Each row is a point on a tangle of strands that fork, close into loops and nearly touch. The rows are in no order.
In the rows, zero is written as 100.
Points whose rows are less than 95.9 apart are linked; no others are. Some points are linked to none.
Mebi: [109 132 106  89 107 102 122 143 106 109  91 120 122  76  80 124 104 112
 125 123 104  72  76  85  88 149 118 104  89 129  91 129 113  62  47 123
  82 118  78 134  55 122  71 104]
tof: [ 93 101  87  99  98  95  64  70  64  74 111  96 112  60  62 135  73  84
  67  86 128 109 128  86 106  73 120 106 126  82 134  67  74 103 122 128
  67  97 132 107  97 103 129 123]
dovog: [139 142  81 120  94 103  79 133 107 130 109 116 126 104 101 110 103  76
 156 117  70 102  85 136  64 115 110 100  71 103  77  70  86  60  46 102
 112 105 107  84 102  97  82 108]
sekub: [ 82  83 116  80 120  98 106  55  83  64 115  49  80 122 122  93  96 131
  67  85 133  94  73  94  83  87  26  95 111  97  73 110  90 101 135 121
 119  90  87  93 105  93 128  62]
bog: [ 91 104 107  97 115  95 136  59  19  66  96 100 111 118 126 154  88 112
  72 109 145 107 126  71 104 108  95 126  83  71 103 113  83  97  87 117
  58  91 106 124  93 103  79 120]
viref: [120 119  91 128  86 120  69 119  97 113 101  67 114  96  77  56 122 119
 107  87  85 132 112 120 105  96 122 102 122 116 115  60  71  93 167  90
  95 113 110  51 109 103 114  97]
Limoz: [ 69  80  96  86  98  75  84 103 116  75 119  91  83  93  94  62  89 123
  94 109 121 108  85 113 113 116  33 132 125 110 111 109  87 123  74 103
 137 104  99 104 105  48 108  39]
nilo: [125  73 116 131  62  84 101  72 112  88  91  86 127 130 113  84  96  74
 111  91 104  87 127  92  96 125  52  88  96  86  62  85  85 121  62  90
 123  71 102  88 135 129 107  80]
miper: [109  89  83 105  77  99  69 119 103 123 100  88 109  91 102  73 112  82
 111 101  97 144 110 122 122 117 130  95  94  98  68  93 104 106  90  91
 109 129  85  56 122  92  99 100]
dinot: [104  84 138  85 130 124 111 109 105  88 122  94  75  93  73 101  59  91
  98 111 110 104  88  66 111  95 149 131  83 131 124 100  95  95 125  97
  94 101 114 111  75  61 112 119]
tok: [108 130  75  63 135  95 180  67 101  67  97 113 102 147  88 142 131 149
 110 106 103  75  97  89  64  85  77 127 107  84  79 137  88  86  82 115
  49 110 116 131  52 122  59 103]
vanul: [ 83  96  91 119  97  86 126  98 101 120  77 104  94  98 128 131  96 118
 116 102  63  80 104 115  98  92 117  80  60 103  96 100 127  90  88  70
 108  89  95 103 129 113  76 116]
Musom: [ 59 108  94 113  75 113 123 133 102 149  86  81  95 117 136  93 124 104
  77  87  50  93  80 116 107  69 189 107  91  96 104 137 133 106 114  70
  76 100 123  99 118  89  99  89]
Bufo: [ 77 106  88  81 118  88  79  64  54 104 106  90 102  92  55 140  79  98
  84  61 115 115 109  97 113  69 157 125 121  75 156  85  97  87 133 118
  67  94 135 123 114  76 114 103]
vupi: [117 109 113  72 103  74 144  71  80  76 126 104  94 104 121 117 109  95
  82 117 133  82  74  96 106 112  71 111 109  84  57 149 110 106  91 104
  73 108  76 135  89 122  70  86]
sege: [ 87  90  95  98  69  98  98 141 114 133 111  74 100  87  87  86 134  92
  84 120  52 139  92 118 116  72 145 113 126 104  69 106 123  95 101  79
 102 114 131  73 131  79 116  89]
lokos: [102  87 128  69 124 151 134 108 103  97 100  84  77  90 116 103  63  85
  94 115 120  99  97  70 109 131 157  91  78 118  89 137 118 105  89  81
 108  89  96 126  44  80  97 132]
leno: [ 93 109  76 121  98  72 107  59 118  87  93 119 107 106  98  99  80  76
 131 111 102  87 122  80  93 107  76  82  78  74  95  85  95  93  88 114
 104  83  77  98 100 134 104 110]
pok: [120  88 101 138  64 103  90 104  93 111  99 106 127  92 124 108  89  76
 109 107  94 108 149 132 107 101 113  73  85  85  82  64 111  97  93  70
  93  79 122  68 132 114 109 126]
Bek: [ 79 115 105 102 105  62 110  56  75  74 112  81 105 106 102 130  63  95
  81 100 153  98  93  80  80  92  81 115  97  94  95 100  80 104 136 121
  78  98  96 107  98 103 111  88]
pape: [122 111  87  65 137  91 177  58  95  81 118 128  90 153 104 113 136 134
  93 117 111  69  94  97  65  96  57 130  97  80  86 131  91  99  87 115
  50 117 122 131  50 120  61 104]
Kebin: [130 101 109 107 101 130  58 160  86  87  93  95  97  87  92  61 133 123
  87  90  92 126  93 127 126  88 104 101 129 108 135  79  86 104 157 117
 104 117  95  86 102  97 100 112]
zitar: [103 100  57 137  80 118  78  98  99 100  76 121 139  98 110  87  77  71
 122  97 112  94 151 118 107 144  94  74  87  89 100  82  74  85  72 122
 117  61  87  65  85 140 111 122]
Lakit: [108 104 112  78 111 122 103 143  97  84  87 118  66 114  66 110  82  79
  95  82  85 100  82  80 135  78 162 116 127 123 158  96 115 118 137  94
  77  92 132 135  95  55 104 109]
kod: [ 92 107  85 108  99  58 100  48  84  78 117 102 112 100  85 116  66  68
  90 112 130  96 121  65  94 101  87 106  93  80 102  83  82  97 122 118
  72  88  99 107  96 110 115 102]
Sal: [ 86  84 119  93 111  88 111  73  96 140 124 126  86 114 108  67  80  89
 125 127 122 118 117 106  94 137  40 124 101  96 107 149 105  94  83  77
 111  87  92 127  67  83 111  43]
vep: [ 98  81 111  87 109  97  65 127 128  65 109 101  94  75  91  61  93 113
  79 108 114 102  71  95 101  83  83 126 114 117 122 105  94 113 102 116
 142 123  90 100  90  68 111 102]
Vavu: [ 91  89  77 105  71  70  66  99 101  94  88  89 115 104 102  71 100 106
 102  93 129 125 116 108 113 150  61 101 113  89  79  99  82 138  72  91
 140 117  89  72 116  89 104  57]
daba: [102  85 122  91 136  98  88 102 104 126 101 142  96 115  91  82  80  77
 121 113 127  99  94 101 124 137 105  94  91 108 106  91 120 100  84 111
 111 121  78  96  67  81 114 115]
Zofot: [112 135  82 116 100  95 100 140 114 136 102 102 113 105 110 123 106  99
 153 110  52  84  86 148  57 115 129  99  66 129  86  93 109  48  60  93
 100  97 105  91  98  89  71 109]
Kup: [ 89 110  90 109 101  67 138  68  97 100  92  95  98 103 113 104 102 109
 121 109 131  77  91  85  94 126  65  87  83  92  77 128 118  91  99  99
  97  90  61 115  99 138  95  93]
fodip: [ 95 107  98  94  76 105 113 143 125 143 106  77  93 111  93  89 133  83
  90 101  37 131  78 114 110  79 178 106 128  96  82 115 130 109 107  69
  91 115 114  82 115  66 125  75]
Rigu: [ 99 123  86 119  99  97 121 124 107 101  72 102 103  83 117 133 112 126
 128 106  78  82  90 109  66 124  79  83  73 112  86 119 114  75  57  87
 115 101  71 112 100 140  68 119]
tebi: [106  74 106  80 105  92  77 102 101  70 111 106  65  73  93  89 119 127
  62  94  97 120  91  87 110  36  64  91 119  69 144  79 102 107 141 108
 127 101  97  97 119  95 104 133]
zigi: [ 80  80 109  82 121  75 103  93  97  82  77  59  59  95 109 103 105 138
  49  91  98 115  75  82  83  59  68  92 114 109 102  96 111  97 128 112
 124 110  96  88 108  84 114 112]
lezu: [ 84  82  91 100  79  85  85 134 100 100 111  54 112  73  88  65 129 114
  96 113 101 142  93 124 114 134 108 102 106  99  61 100  87 115  82  79
 133 104 133  37 132  90 115  82]
Rek: [ 73 101 124  94 118 101 112 101  60  77 116  88  95  73 113 129  54 109
  67 103 136 104  85  91 103  74 114 131  83 119 111 115  92  97 122 114
  87 102  92 107  84  79 100 110]
gupot: [139  96 110  96 105 146  58 163  91  88  91 100  82 101  94  84 152 111
  77  94  75 121  83 112 123  66 115  94 130 107 144  90  89 109 148 108
 103 102  93 100 105  92  84 107]
vud: [109 123 101 105  96 148  73 165  80  99  79 102  95 118  61 118 118  91
  92  60  89 117  98 101 126  97 140 101 141 104 151  81  88 120 157 104
  58 113 106 113 124  90  76  88]
devag: [ 89 122  84  89  97  87 127 119 118 113  74 115  96  69 114 137 118 106
 113 106  75  71  82 106  80 107 105  91  94 111  86 128 133  91  44  97
 101 113  64 123  94 135  57 121]
ter: [ 94  91  75 148  60  89  74  85 106  81  80  69 119  78 100  81  71  99
  85  75 134  95 151  92  92 108  87  80 117 117 121  56  68 110 132 116
 112  93 107  60 104 121 125 108]
zesus: [136 123 104  86  93 141  80 175 109  82  75 108  73 127  86  98 148  88
  85  98  57 114  66 102 121  68 132 103 142 105 147  94  92 115 130 101
  92  99 101 120 100  68  80  94]
fasob: [ 72  87 113  74 120  93 108  81  97  53 112  58  66  94 115 102  99 135
  64  93 122  96  70  84  79  66  43 101 112 101 103  99 101  96 133 112
 129  87  90  97  98  79 116  90]
poti: [ 97 124  61  97 118  96 116  43  93  70 102 104 141 121  90 137 109  87
 105 131 112  79 129  76  90 115  68 114  89  68 115 106  74  49  94 120
  67  32 104 103  61 128 119 122]
zitu: [104  97 134  91 128 143  85  94 106  69 150  91  98  79  78  87  72  98
  95 122 123 113  97  71 109  78 122 129  86 116 135  92  74 107 125 100
 104 110 124 108  87  66 114 116]
tal: [106 117  72 113  84 103  72  95 112 123  96 120 130 116 116  85 110  81
 155 121 109 110  94 130  95 138  66  88  84  88  72  93  85 100  40 101
 137 101  82  69  95 118  90 100]
Goz: [101 101 114  82 115 126  93 131 107  89 101 104  71  93  66  96  91  96
  91  81  80 103  67  86 122  56 149 128 114 125 153  98 100 104 144 110
  87  87 115 136  81  63 105 113]
gadup: [ 92  86  93  86  94  46 114  67 102  88 125  84  85 117  98  85  86 107
 101 101 139 107  99 118  92 133  32 119 117 104  80 132  92 118 112 105
 112  83 100 132 102  83 125  24]
suke: [ 94 103  92  75 104 106 108 129  96 130  63 114  85  83 127 110 104  91
  84  82  69  74  73 127 121 107 161  65 105 106 102 112 131 104  78  97
  90 119  64 154  76 103  79 110]
vevas: [107  97 127  70 140 132 123 113 121 111  97  92  63 106 104  99  57  78
 127 137 126 112 102  71  95 133 141  90  80 114 108 111 127  92  91  88
 113  88 114 112  56  68 104 142]
lofol: [105 116 122  97 114 100 132 126  91 115  89 121  99  91 126 162 119 125
  97  84  59  36 107 105  73  99  76  83  73 111  93  94 142  94  58  63
 104 100 130 104 115 125  63 108]
tibe: [ 95 105  70 117  91  96  80  72 106  93  92 133 124  93  96  99  82  67
 128 111 109  96 131  95 105 121  77  86  89  79  97  88  91  97  65 125
 100  86  83  84  88 134 113 114]
san: [103 107  79  84 103 112  84 117 115 148  94 110  92 128 104 103 115  81
 125  91  71 121 101 119 116  84 170  79  97 105  89  90 126  99 110  83
  70 124  83  97 112  87  92  97]
rig: [ 98 116  85 144  79 135  79 121  95 118  90  77 105 102  79  80 104 104
 108  73  83 138 137 119 104  97 149  98 109 108 115  76  76  88 154  82
  69 106 119  66 123 115 116  94]
vadaf: [118 111  73  61 110 117  85 144 108 127  80 133  85 141  93 105 109  70
 123  93  89 118  92 121 124 108 165  75 128 111  94  90 133 115 131  81
  71 122  97  90  86  65  98 105]
Vapa: [ 84  85 136  88 118 122 121  90 105 103 135  91  83  98 122  68  62  93
 105 122 123 105  95  95  85 129  96 125  83 112 108 147 106  99  92  76
 120  89  81 119  62  71 110  74]
Totun: [ 84  93 123  98 128  90 108  90 105 137 104 129  98 117 105  70  82  87
 140 130 127  96  84 112  87 157  64 109  98 110 112 129 109  79  71  99
 110 101  77 119  52 100 113  68]
rilu: [101 101  75  95 107  89  90  98 119 126  77 114  93 119 109  97 108  82
 138 117  83 102  75 131  97 111 137  85  84 113  79  95 110  74  74 109
 124 122  67  84  83  93  92 106]
pog: [105  95  92 141  67 105  83 101  80 122  99  75 121  87 118  70  84  76
 116  99  94 125 133 143 104 113 115  77  91  92  81  74  98  88 109  65
 108  71 124  47 125 107 124 122]
rifo: [119 131  82 114  83 113  64 117 114 129 101 112 129  98 108  94 107  72
 167 119  99 110  90 145  79 128  94  95  76 107  73  94  79  78  44 105
 122 105 102  77 100 116  93 108]
Foniz: [ 82 100 127  94 142  99 105 103 105 134  88 133  97 121  90  92  76  77
 136 129 118  87  80 105  94 148  90  96  95 124 109 105 111  68  69 127
 116 101  76 111  52 100 106  97]
Fativ: [ 81  89 118 119  77  66 116  78 107 103  73  66  91 109  95 110  95 118
  81 103  82 104 101  84  90  73 102 101  89 117  84  87 102 103 116 107
 112 118 107  88 147  92 104  97]
voki: [ 73  80  99  98  94  48 100  79 104  87 111 100  87 117 101  70  82 105
 101 107 131 102  89 109 108 127  46 128 120 101  98 123 103 117  91  94
 127 104  83 116  97  79 122  44]
Vefog: [100 103  58 142  74 108  79  89 100 118  77 103 132 101 116  81  73  76
 122  83 118 111 133 121 108 139 105  79  86  95  97  81  70  99 100  91
 118  80  89  47  90 119 111 113]
tulu: [ 85  82 143  86 114 133 121 104  90  99 116  85  90  81 121  81  52  96
  92 111 131 103  86  87 108 116 132 118  75 120  93 143 111  98  96  85
 105  95  83 119  49  72 103 105]
fudi: [126  83  92 114  66  93 104  57 133  83 100  90 119 119 103  85  91  59
 112  78 127  85 142  80  96 130  42  84 116  86  66  94  72 126  79 104
 114  57  81 104 125 138 112  78]
pidi: [118  86 118 135  71  92 106  96  74 116 104 128 131 111 119 130 108  73
  94  97  82  72 137 131 116  84  99  74 100  86  84  54 116  96  96  64
  75  70 141  90 133 100 110 109]
Gafe: [ 76 107 115  92 110  77 107  85  70  67 110  75  92  93 121 125  64 110
  72 109 145  99  81  89  85  83  81 117  91 107  91 113  89  98 136 115
  96 108  96 106  84  88 114  98]
bira: [101 123  82 119  97  98 107 138 107 114  84  95 104  97 122 127 108 123
 137 111  59  83  82 136  59 113 117  99  64 127  87 110 118  58  58  81
 115 103  89  91 100 109  53 110]
dabom: [147 123  94  74 125 122 157  80 128  82 134 103 106 109  83 118 130 110
 112  55  95  84  96  94  48  76  39 112  92  91  48 128  81 100  68  96
  72  75 106 126  94 148  81 100]
mamap: [101  90  98 120  66  83  91  65 119  77  96  74 128  96 106  95  76  72
  96  77 140  87 147  68  89 127  61  84 116 101  85  87  73 119 103 117
 106  81  97  90 120 133 116  89]
buru: [109 103  93 122  96 118  61 137  89 102  96  60 106  87  82  57 143 136
  86  83  95 131 109 128 102 103 107  93 115 108 123  79  77 105 153  94
 108 119 109  64 117 107 107  98]
bipi: [146 100 114  78 112 114 154  65 116  94 136  87  89 101  97 110 124 114
 112  73  91  77  79  85  65  99  50 101  99  88  42 133  96  99  63  85
  82  87  89 130 113 149  82  97]
gapet: [ 78  97  91  98 119  70 121  70 102 111  95 119  98 107 115  80  92 100
 124 117 122  94  85 101 100 139  60 101  97  94 100 132 108  77  92  95
 107 108  60 110  74 123 108  79]
simi: [ 96 101  78 124  87  92  57  86  85  85  93 101 113  59  61 117  74  86
  74  79 123 111 139  81 107  90 113  97 115  90 125  77  82 113 119 122
  77 105 114  94 113 120 117 114]
Gule: [ 87  99 102  91  68  83 129 109 109 137  67  93  91  71 146 118 115 107
  59  96  49  73  86  85 126  78 144  85  89  88  87 128 147 135  65  87
 101 120 107 126 120 107  67 103]
tada: [114 153  77  53 132  94 161  73 108  72 111 108 113 120  82 169 120 136
 119  93  91  72  96  69  59  79  82 125  95  78  79 123  88  86  66  90
  69  91 120 116  77 123  64  98]
tid: [ 91 118  63 115  85  82  76  79 131 112  91 126 115 131 112  76 117  93
 162 122 102 104  90 123  83 130  48 106  97  91  76 118  78 100  39  89
 134  98  86  94  95 124  93  82]
gilof: [ 90  89 107  91 112  69 102  57  97  74 117  58  89 119 107  94  95 120
  87  88 140  90  86  99  75 105  33 111 123 101  76 115  93 109 122 123
 113  89  90 113 111  99 125  30]
Sos: [ 80  82  79  96  81  70  72 122 105 110 104  79 114  86 103  68 113 119
  96 104 119 138  87 123 117 153  83 102 115  93  69  99  76 129  61  76
 126 122  97  50 117  76  97  63]
zon: [110  77 132 134  77  88 118  63 118  83 102  82 111 128 105  94  98  88
  86  97  84  90 105  79  80  95  70  98  88 107  61  74  89 101  80 101
 118  77 103  99 152 110 110  76]
Kita: [102 124  96  66 115  93 146  73  91  88 113 129  98  95 112 132 115 106
  96 134 117  65  70  93  89 107  76 111 110  73  75 138 110  93  75  91
  68 108  80 132  63 133  59  99]
Sedu: [107  87  98 120  89 110  62 122  91 101  90  78  97  90  96  71 160 139
  65 109  87 126 115 109 104  81  86  86 117  89 110  69  89 106 146  96
 122 112 119  55 123 111 109 110]
Rof: [112  79 115  81 126 110  97 124  96 111  94 138  87 117  66  99  72  76
 113  93  98 110 106 101 144 111 140  95 115 107 121  78 124 107 119 109
  74 120 102 117  82  72 106 113]
Tiza: [114  95 122 120  72  67 116  88  91 117 114 130 133 123 112 135 113  84
  99  89  64  50 109 131 115  83  95  77  81  93  80  54 113  93 104  64
  73  86 142  89 135  86 115  97]
palil: [101 115  88  74 103  84 133  83 116  96  96 114  91  70 108 134 114 106
 107 128  89  79  70  95  89 100  71  94 109  88  69 134 131  88  66  87
  92 113  61 129  85 136  65 106]
gota: [101  65 103  99  85 120  86 103  99  86  96  79  96  95  91  86 154 133
  59 109  89 112 121  84 108  74  74  65 106  87  87  61  90 118 119 103
 125 118 134  52 139 111 125 112]
Tepo: [120  91 132  91 105 154  67 135 105  80 111 116  97  75  86  54 117 125
  98 117 113  99  82  97 134  87  97 107 103 120 145  95  84 124 143 121
 128  94 113 122 100  95 112 126]
Kud: [107 106  84  85 102  98  87 111 128 143  81 106  93 117 105 100 120  79
 137 109  66 121  76 140 105 100 168  79  95 112  66  98 120  83  87  93
 101 122  80  91  98  79  92 109]
vez: [103  86 100  87 103 135  73 104  95  65 127 113  69  70  94  79 119 108
  86 101  96 115  73  81 113  27  96 116 118  79 148  95  87 113 142 120
 119  85  97 111 110  91 105 135]
tam: [119 130 104  88  93 151  74 168  95  88  81 128  80 131  67 123 128  89
  91  71  83 113  82  94 127  81 131 108 142  99 155  84  98 128 152 105
  82 108 116 123 113  69  66  87]
zivug: [ 88 101  87 119  99  95  80  82  84  89 119 112 132  73 102  85  63  73
  83  92 156 100 150  77 112 138  64  94 106  90 117  91  76 112 106 112
  88  98  96  87  77 107 134  91]
Kune: [ 90  74 138 125  72  83 116  66 106  90  89  65 103 130  93  99  98 117
  83 103  73  84  91  79  84  77  88 102  91 124  55  77  96 103  90 106
 119 101 110  90 151 101 114  80]
fop: [106  89 120  88 112 120 120  74 114 132 138 104  89 103 108  62  63  93
 126 124 123 131 116  93  95 130  61 129  86 107 115 138 104 102  79  66
 115  78  92 123  73  67 109  43]
gogal: [ 93 120  73 115 114  86  96  92 119 127  74 118 106 103  95 116  96  95
 144 110  72  90 100 114  92 105 115  91  68 102 104  92 102  65  76 112
 103 106  65 100  93 119  87 114]
bolad: [ 80  85 115  88 101  96  78 105 119  67 127  92  97  80  98  60  86 115
  90 114 122 103  83 101 106 101  62 141 107 112 121 106  94 115  86 109
 135 119  93 106  91  53 115  70]
dil: [ 91 107  84 111 100 101  69  77 100 124  97 140 132 104  94  81  86  75
 134 105 129 106 118  99 120 145  58  84 103  87 101 102  90 108  67 109
 107 111  81  95  75 123 122  93]
libig: [101  88  97 106  63 101  73 127 106 123 111  73 110  76  91  73 122  90
 104 110  77 140 101 128 113 104 133  98 103  98  55  98 113 106  98  74
 116 121 118  50 135  91 113 101]
Sug: [101 130  91 129  89 151  72 139  85 113  81  89 110 104  69 107 125 111
  93  61  79 125 121 102 114  96 150  96 131 103 130  83  81 106 158  82
  59 114 121  83 141 112  89  79]
sezun: [ 84  92 109 119  85  86 136  99  89 134  87 106  97 111 136 124 102 118
 100 104  61  68 106 111 104  73 130  87  56 107  88 108 140  98  99  69
  99  84 125 100 147  95  83 111]
muled: [ 95  99 115 128  99 107  75 102  83  92 117 114 134  64  97  67  59  95
  98  86 150  96 138  90 116 138  60 105 110 113 135  89  71 112 115 112
 102  98 104  85  81  96 135  82]
kuva: [105  88 116 114  61  97  85  54 112  80 110  71 118 105  88 109  85  70
  83  80 129  92 125  70  80  91  73  85 121 103  71  70  80 118 102 133
 108  84 106  91 128 128 115  88]
Pado: [100  96  94  78 117 104 108 144  96 129  66 112  74 119 115  97  85  94
  87  78  80 101  73 127 118 105 171  72 110 131 109 103 132 100 113  99
  82 113  75 133  71  84  99 111]
Zep: [107  95  82  71 127 110  88 125  99 123  70 146  77 133  80 110 101  76
 129 107  91 107  99 121 133 109 164  82 120 112 112  83 136  98 114 114
  68 117 106 109  79  70  99 117]
Tavu: [121  83 117  97 109 106  74 125  99 103 108 128  94  90  69  85  71  83
 103  81 117 111 100  94 134 101 132 109 105 115 116  83 114 107 116 114
  83 133  98 105  94  75 108 114]
Fipod: [ 98  93  97 113 103  84  64  97  99  96 108 118 100  73  76  90  67  80
  89  82 122 111 111  89 114  95 107 105 104  94 114  75  96 119 111 115
  91 131  91  99 103 103 113 108]
nugof: [113 124  65 121 103  90  88  91 116  90  91 120 118 104  83 123  86  84
 130 115  69  79 135 107  77 112  88  94  73  89 117  72  86  56  54 118
 104  57 101 100  93 123  86 129]
nuv: [ 88  59 118  95  98  93  99  81 115  83  83  79  85 121  93  96 139 128
  57  98  73 103 103  71  95  68  65  81 108  96  74  67  94 112 107 120
 128 114 123  56 140  92 126  95]
fulos: [ 92 103  87 102  97  83  90  50  84  80 120 105 130  87  94 112  65  49
  82 109 155  94 143  63 114 124  70 102 113  61 110  89  75 110 105 122
  78  82 104  90  78 113 122  94]
Vusun: [ 86  78 121  89 101  92  88  54 115  80 102  65  90 108  84 100 121 118
  65  91  96 102  96  63  83  68  56  79 112  97  83  71  94 112 121 125
 125 114 106  78 126 105 126  84]
pido: [ 97  97 105 103 117 138  69  79  59  63 138 107 110  65  64 123  85  97
  70  90 130 117 116  90 109  60 110 121 116  91 154  67  71  93 125 128
  74 100 144 104  87  85 127 127]
Getof: [ 99 108  98 120  95  71 131  60 114  89  93  94 102 123 114 103  95  94
 134 104  99  77 102  90  73 118  60  87  75  97  79 103 102  86  97 101
 102  62  82 104 118 138  94 102]
Gel: [ 81  85 127  93 127 109 110 109  67  90 122  94  95  73  97 114  59  98
  82  92 116 113  77  86 104  77 146 133  86 122 136 115  89  87 127 106
  85 102 108 117  81  59  99 118]
zof: [ 92  90  99 124  73  67  92  88 113 108  92  87 105 112  97  97  99  98
  95 115  81 115 112 105 100  80 114 100  79 105  70  89 113 105  96  92
 116 122 106  72 145  94 104 108]
sibig: [ 95  84 119  97  82 100  85  44 110  77 105  65 104  99  88 114  97  99
  70  73  95 103 109  62  66  60  67  74 119 106  79  62  77 112 111 128
 116  98 109  83 122 120 122  94]
busik: [103  88 146  80 149 125  96 105 110 117 110 124  83 113  82  89  54  70
 133 117 120 112 110  77 111 127 123  95  86  97 109  93 118  92  95 108
 106 100 102  98  66  75 110 118]
zibeg: [102 105  85  86  97  88 114 134 105 150  67  78  80 125 123  98 110  97
  74  73  53 115  68 122 112  95 184  73 107 115  98 110 129 103 116  78
  76 110  92 110  89  73 100  94]
Tisir: [107 118  96  68 128  96 163  63  93  82 128 139  91 131 118 116 123 108
  89 142 121  69  88 101  73 105  66 124 109  77  82 142 103  93  80  95
  68 116 108 136  43 118  58 106]
Govo: [ 87 111  98  65  92  84 122  80 125 126  92 113  85  66 134 138 118 107
  86  95  53  58  87  84 101  74 135  88  86  88  94 120 153 113  55  82
 103 108 101 123 116 114  45 112]
valu: [116  63 108  99  87  97  86 127  99  87 105 105  55  93 103  81 160 127
  61  93  69 124  95  77 119  41  94  95 133  54 145  91  96 115 141 101
 116  98  93  97 130  92  89 128]
Kozu: [102  89 140 110 112 130  64 119  88  78 124 104 119  56  83  61  75 120
 101  99 145  95 112  85 121 117  82 110 100 120 138  83  73 116 118 113
 110 101 109 100  92  80 128  95]
Fifil: [ 90 134  72 118 121  92 100 114 107  93  78 109 115  89  78 133  89 113
 139 108  67  78 112 103  75 114 101 105  59 106 113  99 100  54  66 121
  98  71  94 101  93 117  87 115]
vos: [107 108 105 118 111  99 141 112 101 103  76 109  94  97 121 145 104 134
 118 103  67  68 112 101  70 105  77  74  71 114  90 100 131  86  63  78
 110  85  94 111 123 133  68 116]
boto: [ 95  97  96  93 110  94  87 131 101  95 101  98  70  89  73  95  83  95
  74  79  83 113  76 100 108  57 137 125 110 120 137  94  99 101 139 127
  94 116  99 117  92  64 100 106]
lobu: [105  96 120  96 119 145  69  92  83  63 144 112 104  68  64  98  87 110
  88 110 121 117  95  82 102  61 108 127 101 102 145  81  74 107 130 118
 103 101 137 111  93  78 117 125]
rumo: [ 94  93 128 120  81  72 133 104  75 121  98 121 115 126 133 118 107 111
 101  92  67  52  99 136 112  74 117  89  68  97  89  83 134  94 111  61
  88  85 145  95 138  83 100  97]
puv: [104 103 101  95 100  68 139  53  71  94 122 100  99 124 122  83 104 109
 104 114 156  77 109 108  88 135  45 107  94  90  75 150  89 113 127  98
  75  77  86 127  88 126 118  60]
beti: [108  90 107 101 103  84  73 125 119  86  99  94  82  93  80  76  93  97
  75  92  82 115  73 110 103  67 111 124 110 126 127  97 103 105 118 116
 118 126  87 102  98  64 109 109]
zan: [ 83  88 103  89 108  70  99 125 114  85  75  63  64  85 111  89  97 124
  48  90  84 113  68 106  87  70 105 109 115 114 122 109 100 100 118 118
 126 119  87  91  93  70 106 104]
laken: [112  99  69 132  68 103  72 107  89 125  95  79 124  89 108  61  91  95
 122  89 115 138 121 128 101 125 122  84  86  96  84  88  88 101 117  77
 119 102  97  47 110 108 119 108]
risel: [131  99 102  70  98  87 151  58 101  92 128  79  95 100 113 111 126 114
 103  89 110  75  73  87  85 102  62 108 110  89  37 144 103 105  84  89
  74  95  72 128 120 135  73  80]
rozu: [ 81 110  82 103  81 108 114 126 122 148  89  84  96 124 124  92 133  93
  91  89  40 116  85 111 104  81 192  95 109 107  96 120 130  96 112  61
  82 105 109  94 107  80 114  84]
ruvi: [ 89 118  88  85 104 107  98 115 104 134  75 119  98  69 118 134 113 106
  94  98  60  65  80 110 101  99 140  71  94 114  97 120 134  88  55 100
  97 123  66 140  81 113  55 121]
pufu: [ 93  97  62 144  61  90  81  89 107  95  85  84 124  97 102  79  71  91
 111  76 128 100 155 101 105 132  88  85 101 112 107  77  63 110 120 100
 121  89  98  53  99 111 120 110]
dofu: [124  72 103  97  95 124  71 155  88  83  96 111  70  92  99  60 155 121
  67 102  76 122  82  93 131  52 103  97 125  70 144 100  84 113 131 108
 117  86  74 113 123 102  82 130]
febe: [ 92  91  74 118  77  75  71  80  92 108  90 111 131 104 107  74  89  86
 115  95 128 111 118  97 112 148  57  94 106  87  88 102  92 129  70  98
 118 112  73  89 102 113 117  72]
fonu: [ 91 119 111  76  97 104 131 113 121 116  91 122  94  85 134 147 115 115
  99  95  40  35  95 101  88  80 108  88  78  99  95 115 152 102  43  76
 112 109 133 114 109 113  48 114]
Buk: [135 144  87  72 135 113 159 103 123  68 117 103 110 121  71 146 116 125
 121  76  90  81 100  87  44  76  61 112 101  83  58 127  76  99  60  99
  65  75 122 125  83 140  76 101]
visop: [100 111 122 101 154 133 118  90  47  94 104 109 113 123 114 133 106 111
  86 137 126 115 118  86  95 130  94 124  71  58 121 124  94  65  53 104
  67  90  98 118  63 113  69 123]
Sota: [113  82 130  87 106 162  58 115  99  65 119 122  91  65  95  64 129 114
 100 110 117 115  88  77 136  61 106 106 112  98 148  97  79 112 150 123
 121  83 100 110 104 108 115 128]
sak: [ 67 100  97 115  79  97 132 121  94 145  68  85  99  99 139 111 114 113
  80  94  60  83 101 115 119  71 165 109  75 101 100 125 141 112 111  80
  85 104 125 105 134  95  86  94]

A tip is a point with one link. Name the tips that can be reached along the links from each point below, in the order of the rows.
tebi -> Tepo, zof
fop -> ter, Gule, tid
Goz -> Lakit
Bek -> nugof, Kozu

A piece is all that can be reached along the links. How many separate loops has the piece of each point below (a circle has one, a figure eight two, a Y none), and how many tips (points with one link)?
suke -> loops 5, tips 3
Gafe -> loops 0, tips 2
Sedu -> loops 1, tips 2
beti -> loops 1, tips 1

How many points has the smallest loop of links through each point below? Write 0 if it is on no loop.
Sal -> 10
Limoz -> 11
Musom -> 12
rig -> 9
pidi -> 14
laken -> 11
Rek -> 0

Name the points in between on the shortest way along the links from the first point to the second, in order.
vevas / sezun -> busik > daba > Foniz > Totun > gapet > Kup > Getof > leno > tibe > zitar > Vefog > laken > pog > pok > pidi > Tiza > rumo
Vefog / Pado -> laken > miper > libig > sege > fodip > rozu > zibeg
Pado / pape -> suke > ruvi > devag > palil > Kita > Tisir
lobu / Bek -> zitu > dinot > Gel > Rek > Gafe
Goz / gadup -> boto > beti > vep > bolad > Limoz > voki
Rek / san -> Gel > dinot > zitu > lobu > pido > tof > simi > Fipod > Tavu > Rof > Zep > vadaf
